Each row is a point on a tangle of strands that fork, close into loops and nearly touch. The rows are in no order.
In the rows, 128 means zero.
Points whose rows are less than 131 apart are linked; no others are. Some points are linked to none.
Vos: [141 101 147 173 137 131 118 144  84 123 152 193 119 107 154 101 160 136
 138 136 151 120 140  94  78 128  74]
lizuf: [157 136 105 142 127 116 125 149 152 155 125 125 129 141 114 118 126 127
 107 139 115 122 103 102 124  87 112]
kizu: [104 131 145 153 121 140 116 163  76 100 132 147 139 126 139 144 141 108
 155 157 136 188 121 152 149 168  68]
bam: [100  94 151  94 163  63 172  92 153 122 160  96 123 145 108 131  92 153
 153 109 123 137 144 157 140  77 135]
Fugu: [116 107 159 164 151 104 109 119 142 142 192 123  88 188 101 109 116 101
 140 126 121 113 163 181 112  92 163]
dop: [179 101 147 122 131 164  71 190 152 141  91 141  86 116 148 145 150 111
 123 129  99 130 111 105 107 130 136]
Zub: [129 164 126  83 159 106 177 136 123 103 120  82 141  84 126 148 115 166
 143 123 106 173 102 105 142 125 111]
zevos: [ 96 143 113 112  95 123 120 194  93  95 127 126 146 128 147 127 149 119
 121 190 136 175 123 133 125 144  62]
Gak: [152 104 105 130 209 118 148 173 119 177  93 130  55 120 135 132 130 131
 105 182 137 182 163 124 107  96 115]
zoto: [183 119 124 110 135 152 134 177 127 155  95 124 112 109 124 171 134 148
 105 130 102 129 110  83 101 130 135]
Dudug: [ 95 123 131  81 136  85 177 132 163  88  61 100 133 147 137  84  66 173
 165 131 108 106 193 148 175 134 118]
funu: [133 129 103 108 179 130 155 198 120 137  84  99 101 107 122 132 133 136
 116 184 120 179 133 137 145 121 110]
bog: [138 138 127 155 155  93 113 128 155 100 124 101 148 163  87  92 105 170
 142 139 114 116 152 175 162 106 189]
Zik: [154 120 178 149 132 153 111 123 138 110 182 179 131 155 104 108 106  88
 175 123 156 137  91 128  81 164 169]
Fudup: [ 76 142  69  62 150  91 125  77 153 146  62 126 173 110 139 108 116 156
 129 132 133  63 144 110 162 129 124]
Damu: [168  86 185 136 130 144  78 149 112 114 119 150 103 154 117 141  95 124
 177 141 109 109 135 130 138 176 136]
zufup: [158 113 121 100  94 161 142 165 131 187  76 110  68  99 160 151 145 162
  76 131  88 108 125  64 121 133 149]
met: [139 149 141 128  98 149 119 126 118 195 136 130 143 107 154 115 151 173
  64 122 116  86 121  27 130 168 194]
rifu: [ 88 126 102  95  73 127 122 132 122 125  65  66 123 106 150 102 152 170
 128 136 138  79 179 142 206 122 172]
kipi: [173 116 151 146 109 142 133 131 103 110 188 214 134 139 134 126 130 140
 129 128 155 109  96  88  80 130  97]
Mozal: [149 130 159 142 159 132 113  87  79 100 137 158 168  95 164 205 137  97
 119  94 144 161 114 138  99 167  75]
limel: [ 93 167  74  69 109 105 119  85 140 156  88 152 159 120 168 128 115 159
 130 129 102  66 137  63 184 157  86]
lek: [186 160 122 168 164 181  84  86 109 115 149 182 188 108 158 165 130  80
  93  94 138 165 107 131 130 167  89]
zomo: [147 145 115 146 144 147 142  79 132 131 194 191 167 156 129 155 137  87
  75 110 142 155  86 132  80 115  74]
Zuro: [ 79 108  80  55  82 118 137 155 117 113  74 101 143 133 142  99 120 143
 127 160 132  85 154 151 189 136 106]
kod: [139  82 161 110 101 131 140 144 149 133  95 136 116 194  88  95 127 137
 129 101 138  77 167 162  74 132 165]
pir: [134 141  91  80 173 136 172 148  99 110  86  77 117  59 138 140 146 156
 109 170 130 160 116 122 148 129 148]
Sir: [155 106 136 168 131 139 130 164 108 119  89 182  91  93 138  77 121 151
 121 172 154 116 136  88  98 119  95]
podi: [157 164  97 107 106 138 102 124 108 158 163 137 161 117 167 144 160 182
  96 122 116  72 106  61 168 148 162]
nal: [141 145  78  70  67 114 140 107 141 152 101 155 136 150 158 164 122 161
 101 104  99  73 126  73 149 134  83]
komuv: [129 119 148 133 102 114 147  85 136  87 160 140 139 101  98 179  66 122
 164 128 121 105  92 168 176 131 136]
Romu: [116 140 147 188 112 134 111  85 153  80 125 115 155  89 143 166 120  79
 134 150 136 175 152 214 173 146  97]
dipiz: [147 165 123 133 107 142 124 136 111 170 127 112  99 154 132 183  97 135
 115 127  62 132 105  67 178 186 126]
bibi: [141 110 161 174 141 145  79 168 107  87 115 140 110 124 129 143 132 124
 171 150 128 163 133 145 135 170 111]
vapa: [ 52 127 127 167 153 145 111  79  66 148 156 140 122 128 158 155 148  96
 157 100 116 152 151 187 118 145  92]
Lur: [144 147 126 137 106 113 118 134 144 182 106 155 140 189  92 113  81 144
 126 142  89  97 111  88 114 140 122]
luda: [147 142  98 115 105 135 170 137 155 178  91  89  81  72 170 133 161 139
  65 132 110 124 128  47 128  83 116]
batef: [116 129  97  99 115 128 158 168 111  92  95  68 128  59 144 127 174 147
 122 148 163 126 134 149 162 107 117]
vuvan: [ 95 107 118  94 153  91 195 135 122  77 105  94 103 120 127  63  84 161
 156 168 148 149 181 141 164 120 124]
pez: [121 142 123 131  55 188 164 145 168 129 105 109 120  95 127  87 134 147
 101  99 159 121 101  67  94 134 182]
zas: [128 138 134 174  82 153 135 126 179 116 113  83 120  76 132  62 162 130
 104 131 159 116 133  77 114  94 183]
dor: [125 145 128 127 114  97 115 128 145 132  55  81 125 134 132 111 144 167
 127 128 120  63 194 154 163 145 172]
pege: [131 137 120 105 153 101 120  99 100 159 144 154 171 172  97 117  87 170
 133 141 114  84 119 102 146 142 117]
Faket: [ 74 158  84  76  94 126 123 104 144 106 156  83 155 117 131 134  91 133
 145 126 107 140  93 141 216 135 133]
tevi: [ 91 175 108 122  98 122 133 128 164 114 132  63 125 143 128 140 107 113
 139 138  98 170 120 154 209 146 146]
Puzal: [ 41 141 122 160 143 107 133  81  99 113 190 123  97 117 127 119 159 119
 190 119 111 133 165 205 114 109 123]
Kis: [146 137 132 176  95 160 109 132 167 111 155 159 158 177  72  80  91 120
 144 128 142 110  69 119 104 146 173]
kap: [ 94 132 125 169 196 113  83 119  88 119 134 118 167 119 119 132 168 113
 130 130 164 185 158 198 116 134 135]
Sidak: [129 149 110 160 118 144 138 122 165 145  91  83 119  54 154 113 191 125
  75 117 149 143 126  83 120  82 131]
vuk: [ 65 149 117 138 163  92 116 132 114  96 132 101 161 154 118 123 151 100
 126 154 145 201 185 206 129 113 113]
davur: [145 129 121 121  81 131 142  89 119 101 194 185 167 133 110 134  94 145
 113 110 129  76  70  91 114 122 112]
papan: [ 94 129 128 136 122 123 136 138 120  84  78  94 151  78 153 157 182 136
 116 122 151 167 146 159 137 113  65]
gukis: [114  98 150 122 116 135 189 156 174 140 112 134  88 186 100  88 112 125
 124 110 141 125 148 137  59 128 160]
gev: [134 160 151 116 138  99 156 124 135 105 120  76 141 119  97 167  95 151
 158 102  87 141 100 104 157 130 154]
Fud: [ 85 119 135 141 127 153 161 122 147 147 190 173 103 172 116 112 152  75
 142  78 153 146 110 153  46 111 132]
nuzik: [146 108 131 135 187 144 136 178 132 191 116 154  63 136 115  85 129 107
  94 170 124 153 141  96  57 110 136]
sefun: [129 139 131 151  73 174 125 150 159 130 114 128 138 163  92  77 114 141
 136  92 144 116 102 115 102 162 185]
begiv: [144 119 172 100 108 120 148 115 160 110  97 108 142 189  86 170  95 121
 120  83 105  98 150 162  85 136 168]
viba: [110 153 144 101 129  81 146 101 175 115  58  94 135 152 123 112  97 171
 131 101  91  89 188 154 160 140 137]
puvov: [118 160 117 145 135  85 127 135 175  85 142  85 138 139 100 127 113 139
 146 143 102 165 132 195 189 111 146]
rata: [ 82  84  78  53 117 112 149 169  82 115 133 119 125 129 141 102 129 141
 127 157 164 104 141 161 168  98  94]
Geram: [149 101 173 126 150 132 108 120  79 132 125 135 118 169  99 157 100 126
 153 128 125  89 154 174 157 199 152]
bopi: [150 119 162 138 165 139  59 118 108 129  98 166 160 119 168  95 141  97
 146  98 148 162 131 138  64 160 131]
nov: [107 116 151 128 166  79 172 131 120  97 149 104 120 121 120 109 109 170
 181 144 134 153 160 160 123  93 119]
sife: [ 84 114 146 136 113 100 137  82 132  66 171 131 136 105 117 162 105 102
 145 150 148 165 109 206 164 129 108]
Dupo: [ 85 144 135 119 110 115 121 122 107 191 119  94 127 108 165 115 134 171
  85 119 141 119 130  36 182 136 173]
pira: [107 122 159 174 179 143 118  54  78 142 163 155 155  98 162 182 125  67
 142  80 142 155 127 166  98 150  98]
sar: [147 152 149 107  94 108 150  94 183 114 110  84 135 160  94 158  80 138
 140  89  82 125 119 130 115 113 146]
gegan: [186 171 102 153 121 182 119 104 162 114 175 181 171 141 147 152 145  75
  87 105 134 156  88 106  94 133 123]
Ripu: [151 159 112 155  77 153  99  87 166 139 160 113 146 119 116 169 111  91
  96 122 114 104  81 130 179 116 138]
Folav: [169 136 122 138 105 171  87 156 180 144  93 132 127 125 146 136 184  78
 102  95 127 164 105 113  83 131 108]
gibik: [166 105 174 157 123 121  97 157 122 152 121 148 102 191  99 108  93 146
 154 146  97 103 123 101 111 154 126]
regim: [111 109 131 101 163 103 123 102  69 166 163 138 143 141 103  97 105 155
 149 132 141  70 122 134 129 105 156]
Duga: [154 107 132 107 176 122 154 126  74 133 214 161 123 129 137 181 145 133
 144 126 129 112 103 124 127 123 105]
Fose: [ 98 115  82  57  88 127 127 181  80  86 154 121 147 151 140 116 139 105
 109 187 141 137 103 146 159 114  77]
Latef: [151 162 131 167 119 146 105 103 175 131 138 112 137 118 122 189 127  61
 123 114 107 154  99 128 155 123 110]
felu: [108 121  94  87  96 123 116 103 135 114 125 110 161 110 134 141 120 160
 115 105 122  81  91 133 200 106 135]
tofi: [142 107 158 160 190 135  72 107 121 105 127 131 135 124 144 126 162  72
 163 101 155 155 156 180  95 127 131]
Tiza: [122 102 131  99 122 145 185 146 117 152 174 167 102 135 127 132 172  88
 123  87 144 130 107 114  34 123 123]
gos: [145 126 181 143 143 156  98 104 120 126 161 185 126 138 156 106 137  63
 170 100 138 172 110 135  44 178 124]
Lonod: [109 147 119 161 108 117 115 112 154 109  95  77 142  90 133 169 168 113
 129 104 112 169 111 141 162 101  95]
Mosa: [129 100 140 149 151 142 175 164 145 163 118 135  73 167 101  67 128  98
 125 143 154 162 159 114  36 115 136]
dode: [157 121 168 177 185 117 106 155 153 113 145 106 119 172 102  95 114 122
 150 134 115 135 185 167 117 125 174]
ropun: [161 164 114 147  81 145 110  86 125 171 133 139 131 153 121 185  86 110
 110 120  91  95  90  95 180 165 151]
vebu: [165 107 128 142 148 153  67 189 116 121  93 137 119  73 142 135 177 141
 135 156 138 153 140 137 129 140 128]
vev: [145 113 137 105 189 140 117 164  81 140 167 165 115 125 137 177 185 109
 145 134 132 144 123 141 123 147 117]
damir: [117 140 110 153 111 128 136 133  90 160 109  97  98  84 152  79 122 172
  90 177 132 108 134  43 191 124 164]
Nufam: [175 106 103 170 133 138  78 163 147 123  82 125 103 111 110  68 156 100
 119 158 160 136 171 125  94  83 154]
ziv: [145  77 136  91 149 165 118 159 108 175 172 183  80 125 136 161 178  94
 134 101 125 112 116 122  67 134 118]
vivil: [ 95  97 144 117 142  74 141 111 149 149 158 113  96 178 115 100 130 139
 139 112 110  89 182 186 122  86 156]
sabus: [ 99 134 114 141 116 154 146  91 152 135 160 182 159 152 123 128 143  82
 104  87 168 180  99 147  46 122  92]
benar: [109 126 125 147 173  81 140 120 101 127 188 142 130 125 104  84 121 155
 152 159 159 124 130 130 126  87 140]
Dizem: [149 110  70  54  97 118 152 106 149 145 113 120 148 123 136 170 123 142
 103  93 114  83 108 105 146  81 112]
miz: [134 105 161 120 101 121 124  76 120 108 183 159 132 141 106 160  86 121
 152 121 147  94  94 152 124 101 125]
mazuf: [147 153 118 169 120 129 149 138 110 117 106 122 117  70 131  81 126 186
 124 166 142 108 120  59 133 106 125]

A fork is a point with three links, a tip a point with one. Leave the first point through the second and follow the links. Name the first fork or tip that comes.
vuk, kap | zoto
Faket, tevi | nov
luda, Sidak | vuk
pira, Mozal | Duga
sar, begiv | pir
Duga, vev | Puzal
Romu, sife | podi
bog, puvov | Fudup
met, Dupo | Romu

A piece is all that can be reached along the links. How many separate loops has the piece of each point below (a circle has one, a figure eight two, a Y none), and how many tips (points with one link)?
bog | loops 2, tips 4
gev | loops 1, tips 1
sabus | loops 0, tips 2
podi | loops 0, tips 2
